Each row is a point on a tangle of strands that fork, close into loops and nearly touch. The rows are in no order.
Points whose rows are less than 62.5 apart are linked; no others are. Some points are linked to none.
<1070>: [  2   3 -11  12  -1   6  -4 -14   2   2 -11  -4  -3  14  -3   9   8 -13
   8  12 -11  17  11   2  -8  15  10 -18  -2   1  14  -3 -33   6 -12   0
  -2  17  -2   7  -3]
<361>: [-12 -14   3   1  -2 -11  -2  16  -1   4 -11   9   8  -7 -17   1 -22   6
 -30   5  -4 -20   9  -7   6  -2  -1   1  12  -4 -12  -2 -16   9  -2  -2
  13  10  13  12 -18]
<379>: [  6  -6   0   0  14  21  18  -1   3  -2  -1  10 -13  -4  -2 -22   9  -8
  -7  13  -1  18   7  -2  -6 -11   6  -5 -10   1  -5  -7 -14  -3   2  -9
   6   3  -1   1  21]
<101>: [ -8   2 -16   1 -15  10   6 -11 -19  -9  -2  -9 -18  10  -3  21  10 -14
   0  10 -15 -11 -10   3   2   9 -10  -6 -22  -1  10  -5  -2   3   0  20
   2   3  -7 -11  -2]
<858>: [ -4   4 -20  -1  10  -6  -6  19   7  -8  20  -3   1  -7  -5  -5 -16   9
  -9   0   3 -11 -13  -7  17  -1  24   4   4   1  -3  15  16   5  29  20
   8  -8  16  13 -13]
<609>: [ -5  -2  -3  -8  -4   5  -4   6  10  -3   3  17   2 -11  -8   6  -1  -5
 -20  13 -11  -5   0 -12   2  -7  -8 -16  -9   9   7   5   9  -7   5   8
  -1   1   8   3  -3]
<548>: [  7  -6   6  14   9 -16  19   9  -7  21  -9   2 -10   2 -15 -15   4  12
 -25   2  -2  -8 -14  -8  -7  -6  16   8   0 -10  -5   0  -1   3  -2  -8
   2  -6 -12  10   3]
<777>: [ 12   8   1  -4   1  14  17   7  10   1   1   2  -5 -14  15 -20  22   1
 -16  10 -10  -6   0   3  -4 -14  12  -2  11  -6 -11  -8   3  -8  -4  -4
  -4   4  -5   7  21]
<1144>: [ -4  14 -21  -6 -32  14   6 -22  -1  -7   1  -7  -9  10  14  19  14 -30
   1  16 -15  -1   4   2 -10   6 -12 -11 -21   3   7  -6  -8   1 -19  12
   3  -3 -22   1   4]
<847>: [  8  -6   8  23  -7 -10  -8  -9  -9   9   3  12  11  -5 -11   7  -6  -3
 -15 -17  -1 -17   3  14   1   1  -8  -2  19   9  11  -3 -11  -7 -25 -12
  -9  28  -1  -2 -12]
<892>: [ -7  10  -4  -1 -10  -2  11   3  11  -1   5   2  -3 -12  -7   6  -4  -9
  27  15  10 -10 -22   5  -8  -8  -8 -14 -16   5   8  15   7 -13   0  14
  -9 -19 -12   5   6]
<1208>: [ -6  -8  -9  -7   2 -12   6   5   0  10 -12 -13 -14  12 -15   2   3   1
  -6  14 -12   4   0 -17  -3  16  -3   0 -38 -14  -5   6  -6  -2   8   7
   2 -12   5  16   4]
<736>: [  7  12 -17 -14 -10  -1  -8  14   7   0 -15  -7   2  -6  11   5  19   8
 -23  25 -24  -3   4  -4  -7  -5   9  -3   4  -5 -10   1   0   6   1   5
   8   0   4  14  -3]
<1073>: [  9   4 -11  11  16  11   7   8  -3   7  15  21  -9  -4 -10 -25  -2  -5
  -4 -11  15   6 -14   7  -4 -10  12   7  -6  10  11  -6  11  -7  12  -9
   3 -17 -14   4   6]
<1117>: [  1 -15  27   1   6   7 -12  -2  -1  -4   2  11  14  -3  -9 -10 -12   6
   0  -8  11  -3  16   1  12  -3 -23   5   5  15  12   0   1 -12   3 -16
   6  11  11 -19  -4]
<624>: [  7   2 -18  -2  -5 -14 -10  -2  -7   7  -3 -10  -4  12  -5   9  10  -4
   1  -5  -4 -16 -11  -1  -4  16   0  11 -11  -2  17   6  12  -7  -8   3
  -9  -6  -8   8 -15]
<699>: [ -4   2   1  14  -4  -9   2   0  20   5   4   6   7 -14   6  -8  16   7
 -21 -14 -10 -17  -1   0  -4   6  14  -8  18   2   6  -1   6 -11  -7  -6
 -14  22  15   7  -3]
<1045>: [ 13   4  -7   6  16 -20   3  12  -3  18   0  12   1  -7 -14  -8 -14  -9
 -21  -1   2   2 -17   3  -7   2  10   1   1  -5   2   1  -2   3 -11  -2
 -23   1  -9  21   4]
<898>: [ -2   3  -3   4   4 -12   4  -7 -19   9 -17  -5  -5   7  -8  20  -5   4
  -4   7  -9  25  -3 -17   2  15   0   0 -26 -22 -12   1 -15  15  16   3
   3  -4  -1   0   6]
<997>: [ 21   2  -3   8  10   1   0  22 -20  -4  11   4  -1  -2 -14  -8  -2   2
  -7   6   1  -3 -18  16  10 -10   4   8  20   9  24  -2   9   5  -6  12
  -5   5  -6 -12  -4]
<773>: [ -1   1  19  31   3 -13  -1 -14 -10   6   8  12   9  -4 -11  17   0   4
 -12 -21   0  10  -8  -2   5   5   9  -5  15   8   8  -7  -6   4   2  -9
 -13  23  -1  -8  -3]
<718>: [  6   6   3   4   0  -5   6   4 -11   3  -1 -20 -11   2 -10  -1  -5   7
  23  14  13  -5 -24   2   3  -1 -10   3  -9  -3   7  15  11  -4   4  17
  -4 -20  -9 -12   0]
<195>: [-10 -15  26   3   5 -13  -4   6   8   1  -1  -5  -1   4  -3  -2 -19  17
 -23 -11   0 -13  17  -4   7   4   7  -5  23  -1 -16  -1  -4   5  -4  -2
   0  19  24   4 -13]
<446>: [-14   2   4 -23 -12  15  -2   6   9 -13  -4   3  16 -15  17   6   0   7
   3  11  -7   4  22  -5   6  -6  -7  -1  -5  -9 -31  -4  -5   3   9   7
  13  -9  12   0  14]
<401>: [ -6  -6  12   6  12   7  -2  12  15  -1  19  20  14 -15  -7 -18 -19  -2
  -2 -12  13  -7  -3   6   5  -9   7  -4  24  16   1  -3   5   1   8   1
   0   3   7  -2  -2]
<1113>: [ 17   0  -3  11   3  -6  -6   2 -20   1  -2  -7   7  10   1   0  -1 -10
  -6  -9  -5  -7   3  24  -1  13   2   5  23  -4  12  -8 -21   4 -30   1
 -15  33  -2   0  -1]
<1002>: [-11  11  -6  15 -15   2  11 -12 -12   3  -4   7  -9  -7 -15  17   1  -8
   1   0  -1  -7 -20   0  -2   0  -1  -3 -11   0   0  -5  -5   3   6   7
   6  -2 -19  -9  -4]
<873>: [-20  15  -1 -16 -17  18   0  -9  -1  -9  -3  17  13 -17  13  26  -3  -3
   4   0   2  11   6  -2   8 -10 -16   0 -15  -5 -15  -9  -6   7  12   9
  14  -7  -2  -9   5]
<899>: [  9   7  -4  -6   1   3  -1  15 -23   5   1   7   4  -6  -2   1 -10  -5
 -13   0   2  -9 -11  18   2  -9   0  16  20   1  -6  -9  -6  13 -19   3
   4   1 -17   3  -5]
<862>: [  1   0 -16   2  10   0  -4  19 -10  -2  12   2 -22   3  -5  -1  -8   5
 -20   5  -9   9 -18  -8  13  -7  17  -6  -8  -6   5   2  10  11  25  20
   7  -5  15   7  -4]
<121>: [ 11  -6  28  -1  -4  10  -1  -5   7  -4 -12   0  17 -14   0  -7   9  12
  10  11   1   0  16   1   1 -17 -17  -4   9   7   2   7  -5 -18  -4 -18
   3  10   1 -14   7]
<221>: [ -7  -3  11  -1   4  -6   1   4  18  14  12  10 -17  -8   9  -8  -9   4
   2  -2   5   0 -10 -12  -7 -14   5 -25 -10   1   0  16  30  -5   5   1
  -9 -23  12  10   5]
<65>: [  6  -7  26  19  23 -13  13   5 -10  12   1   1   6   2 -20 -17 -11  15
 -10 -10  16   1  -4   0   1  -2   9  14  10   0  -2  -1  -2   0   0 -12
   0   2  -9  -4   2]
<780>: [ 13   0  -9 -12  -6  10  -3 -10  -2   6 -16  -3   8   1  19  -8  20  -2
  -1   1  -1  -5  16   5 -16  -7  -5  20  -4  -8 -17  -9  -1  -1 -10 -28
  14  -4 -17  -1   3]
<1061>: [ -6  -1 -12  -7  -3   7   4  12   9 -11   6 -12 -16   6  19 -16   5   2
  -1  -1 -15 -10   9   8  -5  -4  22 -14  22  -7 -11  -9  -1  15  -8  15
   4  11  16   7   4]
<187>: [  2  11   0  -6  -1   5   7  13   7  -8  -3 -21  12 -13   1  -7   0  -5
  26  17  -4  -1  -4  14  -2   9  -4   0  10  -1   2   4 -13  -3  -1  14
  -5   3  -4   4  15]
<913>: [ 11 -15  16   4  12   1   4   1 -17  12   0   0 -33  17  -2 -13   5  15
  -3   9   8   5 -12  -2  -5 -20   5 -15   5   6   2   0  13  10 -16  -1
   1 -18  -1 -12  -5]
<378>: [  4   2 -14   7   4   3   6   6  -5   6   4   0   2   0 -14 -24  12   3
   8 -13  13 -20  -9   9  -1   2   7  30  -5   4   7  -4   9 -15   6  -8
  13  -9 -19   1  -5]
<497>: [  7   9  -9  -7   2  -1   1  30   0  -7   6  -9  16 -19  -1 -18   6  13
 -16   7 -12 -25  -4  10   9  -4  13  12  21  -5  -5   3   2  -1   0  17
   2   8   7   9   3]
<328>: [ 19 -22   6  -9  16  10   2  -6 -10   5  -3   4  -8  20  -3 -19   7   3
 -17  -5   6   3  11  -6  -4  -1  -7  17 -16  -3   4  -6  15 -13  -3 -22
  -1  -7   2  -6   2]
<659>: [ -6  -3  -4  -2   3  10   5  13   2  -6  17  14 -15  -7  -5  -6  -8  -2
 -31  -2  -9  -3  -8  -8   6  -6   1  -5 -16  -1   1 -12  13  -9  18  11
  -7  -4  14   8  14]
<153>: [-12  -4 -13 -10  -4 -10   2   3   2   1   1  -1 -19   4   4   5 -11 -13
  13   1   7 -10 -10   4  -6 -11  10 -21  10   3 -11  10   1  20  -9  15
   8  -8   2  12 -15]
<313>: [  0   9 -14 -18   3  11  -9  -6   5 -12   6   3  11   2  20  -6  12  -1
  16 -17   5  14  11   6   5   9  -4  17 -14  -1   5  -7   8 -11  13 -11
  -5   0   8  -1  14]
<1009>: [ -1   3  10  14   1 -15   4  -8 -20  12  -1   9  -9  -3 -15  23 -18  -2
   2  -9  13   1 -24  -4   5  -6  -2   5   0  -2  -8   4   8   7   3  -2
   0 -11 -16  -1 -10]
<881>: [  7  -7  -8 -27   5  17  -3   8  10   2  -2  12  -2  -1   1  -8  -1  -2
   1  22   4  17  15  -8  -5 -17 -14   1 -32   1  -5   6   6  -7   8  -6
  14 -22   1   3   5]
<253>: [-10   0 -18  -8   6 -19   5  18  -3   7  -4   5  -4  -8 -20   5 -19 -14
 -22   3  -1 -11 -19  -2   4   7   0   3  -9 -13 -13   0 -10   3   5   8
 -10  -4   1  30   4]
<230>: [ -2  -1   1  13   6  -6  -6 -16  -8   5  -4  19  -6   5  -4  20  -4   0
  -7  -8   0  36   2 -13   2   2   3 -11 -12  -3   0  -1  -5  16  14  -8
   5   3   2  -4  -3]
<587>: [  0  -6  -9  10  -2  -1   3  11  15  -4   1 -25  -3  12   7 -26  23  20
   8   1 -11 -18  10   6  -2   3  26  -3  17   3   2   5   1   2  -1  11
   9  13  17   1 -10]
<403>: [ -7 -14  19   3  20 -13  -2  -6 -11   6  13 -10 -20  30   4   5 -18  14
  -2 -25  20  15   4  -6   7  -1  12   4  13   7 -12   1  10  14  -4  -5
   1  -4   8  -4 -12]
<423>: [-11  -1   1   6  12 -15   6   2 -12  11   7  -2 -12   7  -2   5 -24   1
   6 -24  23  -1 -11   3   3  -1  13  11  15  -3 -18   2   4  17   1  -1
  10 -13  -8   7 -14]
<375>: [  3   5  -9 -17   0  -4   2  23  -3  -8  -2 -21  17  -9   1  -4   0  -6
  -1   8 -14 -24  -5  16   2  17  -4  10   4  -7  -5   0  -3  -5  -6  22
 -16  12   6  13   8]
<241>: [  2 -10   9  -2   8   4  -2   3 -18 -11   6 -10 -13  19 -20  -1 -20   7
  19   6  15  12  -7   0  15   0 -16   5 -12   5  21  10   9  -1  13  12
   0 -15   5 -23  -3]
<499>: [ -9   7 -13  -2 -13   5  14  -3  21   5   9  10  -8 -11   9  -6   9 -23
  11  -1   1 -10  -4   1 -16  -4  -2 -12  -8   6   1  -2   5  -9 -14   1
 -13  -9 -12  11  12]
<845>: [ -2   7  -4  21 -16  -8  -4  -5  11   2  -2  -6   4  -9   0  13  23   8
  -1   4 -17 -10  -8   2  -6   7  11 -17  20   7  14   9  -6  -1  -7   7
  -3  23   4   0 -12]
<1175>: [  3  -2   3  -3  -1  10  -8 -14 -18 -14   0  -2  -5  19  -4  10  -3  -3
  20   5   5  26   2   2   9   3 -15  -4 -12   2  28  -3  -2   0   2   0
  -7  -7   1 -22   9]
<1025>: [-12 -14  -3  -8 -10 -16   4   4  -6   7 -11 -13  -6  11 -15   6  -5   1
  -7   3  -4 -23   1 -13   1  11  -6  13 -16  -4  -4   8   2   0   4   3
  10  -7   1   9 -17]
<707>: [ -1  -7  27   3  -8 -16  -1   0   3   0 -10 -13  20  -8  -1   4 -11   2
  19  -8   7 -26   0  11  -3  12 -16   2  16  -7  -6   4  -4  -5 -14   0
 -18  12  -3  -8   1]
<1125>: [ 13  23 -24 -13 -21  23  -8 -10 -12 -10   7   4  -8   4  21  22  11 -24
  -9  12  -8  15   3   7   8  -7 -11   1 -11   5  12  -5   8   2  -5  11
  -5  -6 -12  -4   3]
<613>: [  4   3  12  -7   9 -13 -12   8   7   2 -11  -3  15  -5  14   2  -5  16
  -9  -8   0   8  13   2   0   1   7  -3  24  -8 -12   3  -4  13  -4  -2
  -4  16  14   4  -8]
<867>: [ -5  -9  14  -4  19  -3 -11  11  25   4  14  15  16  -5  -4 -17 -28   8
 -14  -9   8  -9   7  -9   4   6   7   9   7  10  -3   8  20  -6  22  -3
   0  -5  12   6  -7]
<448>: [ -3 -19   4  -5   6  10  -2  11  12   2  -8  19  11 -13 -12 -17 -10   5
 -27  15  -4 -11  18 -11  -1 -13  -4   4  -5   2 -15  -3 -11  -3   6 -17
  23   1   9   5   0]
<257>: [ 25  -5   2  -3   7   3   0  -9  -3   5  -1   5   1  13   3 -14  13   0
   4  -2   2  11   3  -2  -8   4  -5   5 -15   2  17  -1  10 -22  -9 -21
 -26  -6  -6   0  12]
<921>: [-10  -9  -6  -6   9 -18   5  18   8  -2  -6 -17  11   5 -16  -8 -24   2
   3   0  10 -22   4  -4   5  15   3  19   0  -5 -14  11  -6   1   8  11
   5  -1  11  18 -17]
<167>: [ -1  -2   7  11  20   2  -7  -9 -10   7  10   8 -20  17  16   2  -3   6
  -1 -21  10  39  -6  -3   2  -8  15 -10   3  -2  -8  -5  10  16  10  -9
  -1  -9   6  -4   3]
<723>: [  3  17  -8   0 -14   1  -4  11   5  -7 -11 -19  22  -8  -9   3  16   5
  20  27  -8  -8  -3  10  -7  -3  -6   9   3  11   1   7 -14  -6   1   6
  18  -6 -14  -3  -7]
<655>: [  3 -13  12 -20  -2   2  -8  16 -11 -14   5 -13  -9   6   5   0 -14  21
  -4   1  -2  -5  11  -2  15  -4  -1   4   9  -6 -13   2  13  13  -1  13
   9  -5  23  -7  -6]
<738>: [  7   5  14  11   0   6  -2 -25 -11  -5 -12 -18  -4  15  15  14   4 -11
  11   9  -8  21   5   9 -13  12   2 -18  14  -8  -2 -12 -25  16 -21   0
  -7  13 -11 -11  10]
<1146>: [ -3 -21  16 -22  -5   7  -2   0   3  -2   3  -1 -18  11  10  -9  -3  14
  -8  -3   1  -5  15 -11   3  -8  -7  -9  -7   2  -2   0  23   3 -12   3
   1  -9  18 -11   0]
<320>: [  3   8  -5   7  -8  20   7  -9   4 -10   4  -1 -16   6   4   2  23  -4
   4  23  -8  15  -5   0   0  -6   5 -22   1   7  21   2  -5  -4   1   9
   5   0   2 -11   8]
<367>: [  2  -4   3 -12  -4  10 -15   5 -12   2  -5  18   9 -13   3   9 -14 -11
 -14  -3   8 -11   8   9   3 -19 -18   5  18  11  -3  -3  -3   9 -25  -7
  10   0  -7  -2 -18]
<799>: [ 10  -4  11  -3  15   1   0  -1 -10   0   9   7   1   7  -7  -4 -10   9
 -18 -10   7   6   6 -10  13   8  -5  29 -19   2   4  -2  24 -19  27 -12
  -4 -10   6  -7   2]
<263>: [-16   7  -3  -5  -8   9  -2 -19   2  -2   3  21   0  -2  18  12   3  -1
   1 -24  10   7   9  -6   3 -12  -6   6  -8  -3 -14 -10  12   6   6 -13
  15 -10  -7 -10  -6]
<209>: [-12  -6  23   2   2 -22  17  -5   5  11  -8 -23  -2   4   3  -3 -14   2
  15 -14   8 -19  -4  -2  -7  20  -3   6   2 -13 -20   2   7  -4  -6   2
 -20  -2  -5   5   6]
<454>: [-19  -6  11   6   4 -10  15   8   8  -8  -2 -16  17  -6 -18  -6 -17  -3
  27  -9  12 -17   2   2  11  19  -4  16   4  -1 -12   7 -18 -10  18   9
   0  11   6   5   2]
<906>: [ 22   0 -16   3  -3  -9 -15   6 -11  -5   6  -1  -1   5 -10  13   4  -1
  -5   9  -4  -2 -17   5   2   6  -4  -3   4  11  33  11  13  -2  -6   9
 -15   7   4  -3 -17]
<503>: [  3   7   8  21   2  -2  -4 -19 -10  -9  -1 -20  -4  13   7  13  21  23
   4  -3  -9  12 -12  -3   8  10  11  -1  14  -7  13  -3   6   4  12   6
  -8   5   1 -25  -1]
<602>: [ -5  -2  -2   9  11   4  15   5 -10   2   3  -8 -10   1   4 -13  -1   1
   6 -15   4   3   0  11  -2   8  16   9   7 -13 -23 -22 -13  11   3   0
   7   1  -1   0  16]
<619>: [ 13   0   4  -6  -7  -7  -4   3 -10   6 -28 -14  -3   1   8  11  15  21
 -20  22 -20   2   5 -12  -6  -2   1  -2  -1 -14 -12   2  -3  11  -5  -1
  14  -5  -3  -9  -6]
<926>: [  4  17  -4  -3  -1   2  -5  21   8  -8  -4  -5  30 -24  -3  -5  14  21
   0  19  -7  -6  -8   0   9  -7   2  16   3   3  -6  13   1  -7  19   9
  12  -4   0  -2  -2]
<769>: [ -7 -13  18  11  16  -4   7   6  -8   0   2  -9   2   7 -24 -11 -18  -1
  24 -10  21   6   2   4   6  12  -2  14   8   2   1   1 -15   3   7  -1
   7   6   2  -7   3]
<211>: [  1  -1 -20  -1   6  -1   7  12 -23   3 -11  -4  -5   2 -24   2  -6 -13
  -6   9  -9  -2 -10   4  -1  14   1  13 -11  -9  -4 -11 -25   7   2   6
   7   6  -8  13   3]
<530>: [ 12 -10  15  13   6  19  20 -11  -3   7   0   7 -22   7   0 -22  15  -1
   5   8   4   2  -6   0 -11 -16   6 -14   3   6   2  -6  -3  -7 -12 -12
  -1  -5 -12 -14  12]
<781>: [ -1 -16  20   2  -9 -16  -7  -4   1 -14  -1 -10  14  -2  -7  16  -8   1
  14   2   4 -22  -2   4   7   8 -20 -12  19  10  14  16  -3  -6 -13   7
 -18  20  13 -17 -13]
<744>: [-10  -4 -16 -16   2   9   0   5  26   2   2  23   5 -13  -1 -10   0  -4
 -19  11  -8   2  12 -19  -5 -12  -1  -6 -22   5 -12  -2   1  -4  15 -10
  18 -10   6  11   2]
<710>: [ -9  12  -7  -2   0 -11  -6  -3  13  -5   8 -17  20   3  11   2   7   2
  24 -24   9  -6   2   7   4  25   0  21   0  -6   6   1  11  -9  13  -2
 -12   4   2   6  -1]
<927>: [ 12  18  -9   5   1   5  -8 -15   4   2   1  16  -1  -4  19  18   5 -10
  -7   0  -4  41   1  -7  -1  -9   8 -17   0   1   2   0   0   8   5  -8
  -9  -4  -7   9   3]
<174>: [-13  15 -27   0 -10   2  -7 -23  12   0  -4  -6  14   7  17   7  13 -14
  28 -14   2   8  13   7 -13  13   3   7 -10   1   4  -5 -16  -1  -1 -12
   9  -1 -14   5  -1]
<400>: [-13 -12   1  -5   4  -2   8   2  10  -3  -3  -6  -5   9 -13  -2   8  10
 -10   7 -11   9  11 -25   7  15  -1   0 -31  -4   0   3  -3  -5  27   4
   9   7  24   3   9]
<463>: [  9  -2  23   7   4   2  -1   2 -16  -1  -6  -5 -11   3   2   3   6  29
   9  12   3  16  -8  -1   5 -21   2  -7  21   1  -4   3   5  17   0   3
  13  -9  -2 -27  -6]
<708>: [  2  13  10   3 -16  15   2 -30   7  -5  -6   9  12  -6  11  10   9 -10
  23   7   9  13  10  -1  -9 -12 -14  -2  -2   1  -1  -6 -13  -5  -6 -19
   2 -10 -26 -16  10]
<938>: [ -6  -4  -5 -10  -8   0 -16 -13 -10   2   4  19   4   6  10  10 -12  -9
  -2 -27  12   4  12   2   5  -5 -14  12   4   9   6  -6   8  10 -15 -14
   7  -1  -4  -6 -19]
<1174>: [  9  12 -16 -31 -15  18  -9  -4   8  -2  -8   4  10  -3  14   4  17 -11
   2  17  -2   5  18   1  -8 -14 -15  10 -14   3  -8   4   1  -6  -9 -11
  18 -13 -12   2  -2]
<846>: [ -9  -3   7  -9  -9   1   6  -6  11   4   6  -5 -18   3  12 -12  11  13
   5   0  -4 -11   1 -12  -5  -8   0  -8 -25  -4  -1   5  26 -10   4   1
   7 -19   6  -1   8]
<1086>: [-11  -2 -10 -13  -1  15   4  20  11 -12   5  -2  -7  -9   8  -8  -7   4
   1  16  -9   7  11   0   3  -6  16 -12   3 -10 -19  -7 -15  14   7  18
  17  -3  22  11  13]
<416>: [ -1   2 -16  10   8   6  -4   0  17   3  15  32   5 -11  -5 -19 -10 -20
  -4 -19  11  -1   0   4  -6  -4   2   1   6  19  16  -6   6  -5   6 -13
  -1  -1  -9   6  -6]
<127>: [ -6  -3  22  -7  -8   9   0   1 -20 -10   0   0  -9  -5   0  15  -5  13
  -8   7  -7  -2  -3  -2  13 -15 -11  -6  10   0 -15  -8   5  14   2  15
   8   1  10 -17   0]
<1191>: [-12   0  -9 -12   5 -10 -17  11  27   2   7   5  16  -8  -2   1 -16   3
   6  -2  11 -14  -3  -9   4   1   5  -3   0  12   2  21  22  -2  15  10
   8 -16   9  16 -21]
<829>: [  5   7   1 -10   8  13  -4   3  -8  -6   2  15   9  -4   1   5  -9 -12
  15  -3  11  32   8   6   7  -3 -15   7  -9   2   5  -9  -4   0   6  -6
  -7  -5  -3  -3  14]
<788>: [ -4   3   3   8 -25  -6  -7 -16  10 -10  -1  -9  15  -3   6  20   3 -11
  23   8  -6  -9   6   6  -6   9  -8 -20  15   5  16   7 -13  -6 -19   6
  -8  19   0  -6  -2]
<393>: [ 20   5  -7   5  -4  16  -6 -11   4  -2   9  25  -5  -3  12   0  11 -15
 -10  -2   2  20   3  -3  -5 -15  -3  -7  -5  10  15  -4  17 -12  -9 -17
 -21  -5 -11  -3   4]
<473>: [ -2  14 -22   5 -13   9   3 -18  14  -2  13  -1   0   6  19  -4  16 -27
  27 -12   6  -8   0  13 -18   7   3   2   4   6  12  -6  -7 -10 -21  -7
  -5  -4 -22   1   5]
<857>: [  2   0  -3  -2  -2  -5 -10   1   3   6 -15  -4  18  -2  14  -6  14  10
   1 -15  -4  -8  17   5  -6   1   1  14  12  -1 -11  -4  -2  -5  -2 -17
   7  10   1   6  -7]
<1024>: [  6   4  15  10 -21  -4  -8 -20  -1  -1  -8   2  16  -4  -8  27  -3  -1
  20  10   3   3   3  -6  -4  -1 -15  -9  -2   3  16   1 -13  -6 -17 -10
  -4   0 -17 -13  -3]
<1021>: [  0  21  -2  10   0  -4  -3  -6   3 -11  13  -9  17 -12  -1   8  10   7
  25 -10   8   8 -19   7   6   9  -1  11   2  -7  14   4  10 -14  24   3
 -16  -8  -8  -7  11]
<293>: [-19   2 -15   9  -7  -7  10 -18  12   9  -9   1   1   9  -7   3   3 -20
  17  -7   0  10   9  -8 -12  17   2 -10 -23  -3   1  -3 -28   3   3  -8
   8  13  -8  11   1]
<824>: [  1  -3   9   2 -11  17   3 -23  13  -7   4   7   6  -5  10 -12  21 -10
  16  -1   2  -1  20   5  -3 -18 -13  -3   5  13   7  -1 -11 -19  -7 -28
   9   9  -6 -20   4]
<254>: [-16 -11  18   3 -12  -5  11 -16   6  -3  -4  -3  -7   8  -7   9   7   6
  -3   2 -13  -1  10 -14   6  11 -11 -19 -20   1  11   1  -2  -6   4  10
  -6  16  17 -12   3]
<749>: [  7   1  -1  25   5  -7   0 -19 -11   6   3  12  -6  12  -2  16  -5 -13
  -2 -22   3  18  -9   2 -10  10   9  -6   7  -2   5 -13 -12   9 -17 -12
 -24  13 -12   3   3]
<304>: [ -2   4  -1   3  12 -23  -4  11  16  12  10  -1  -1  -6   3   0 -19  -5
   4  -9  12  -5 -19  -5  -4   4   8 -10  -1  -2   0  27  22  -3  10   6
 -19 -15   6  23  -7]
<650>: [ -2   0  12  -8  14 -27  -2   3   7  16  -6 -13  -9   3  13   1 -17   0
  13  -1   6   7 -11  -4 -10   5   1 -13  -1 -18 -14  13   8   6  -9   7
 -19 -13   5  18   7]
<145>: [ -1  -5  14   3   1   7  -6 -18 -15 -11  -5 -18  -8  18  22   9  12   4
   7 -12  -9  14   8   8   5  13  -6  -4  10  -7   5 -12  -6   6  -7  -1
 -12  17  11 -21   8]
<444>: [ -5  12  -8 -11  -3   3   7   9  24  -4  -6  -2  16 -20   9  -7  25   4
 -14  13 -23 -11   5  -4  -9  -2   6   6  -6  -6 -23  -6  -4 -14   5  -7
   4   4   2  16  18]
<485>: [ 11  -1 -27   4   2   2  -2  11 -17   2  -8 -12  -9  14  -6  -8   8 -14
 -12   6 -12 -10  -3  18   2  13   9   8  11  -2  14  -7 -17   7 -17  12
   3  21  -1  10  -7]

A fork is a point with three links, a tip a point with one. Leave the first point through the second and follow the links. Name the first fork or tip that comes.
<379>, <530> => <304>
<997>, <899> => <587>
<718>, <892> => <503>
<587>, <1061> => <1025>
<1146>, <655> => <619>

How many points has the smallest loop of links through each point below? Write none if it is on no loop.
<145> => none
<723> => 5
<857> => 9

A piece is all that can be reached along the links. How many separate loops has the piece of each point below (a circle has one, a figure eight two, a Y none), and how many tips (points with one link)?
<881> => loops 1, tips 4
<503> => loops 0, tips 2
<230> => loops 0, tips 5
<926> => loops 1, tips 0

Name the points in between on the shortest way along the links from the first point to the second, in order.
<710>, <1070> => <313> > <829> > <1175> > <241> > <718> > <892> > <499> > <473> > <174> > <293>
<101>, <446> => <1002> > <1009> > <423> > <403> > <167> > <230> > <898> > <1208> > <1025> > <624> > <906> > <997> > <899> > <367> > <938> > <263> > <873>
<379>, <401> => <530> > <913> > <463> > <127> > <655> > <1146> > <846> > <221> > <304> > <1191> > <867>
<613>, <1024> => <195> > <361> > <448> > <744> > <609> > <659> > <862> > <858> > <1191> > <304> > <650> > <209> > <707> > <781> > <788>
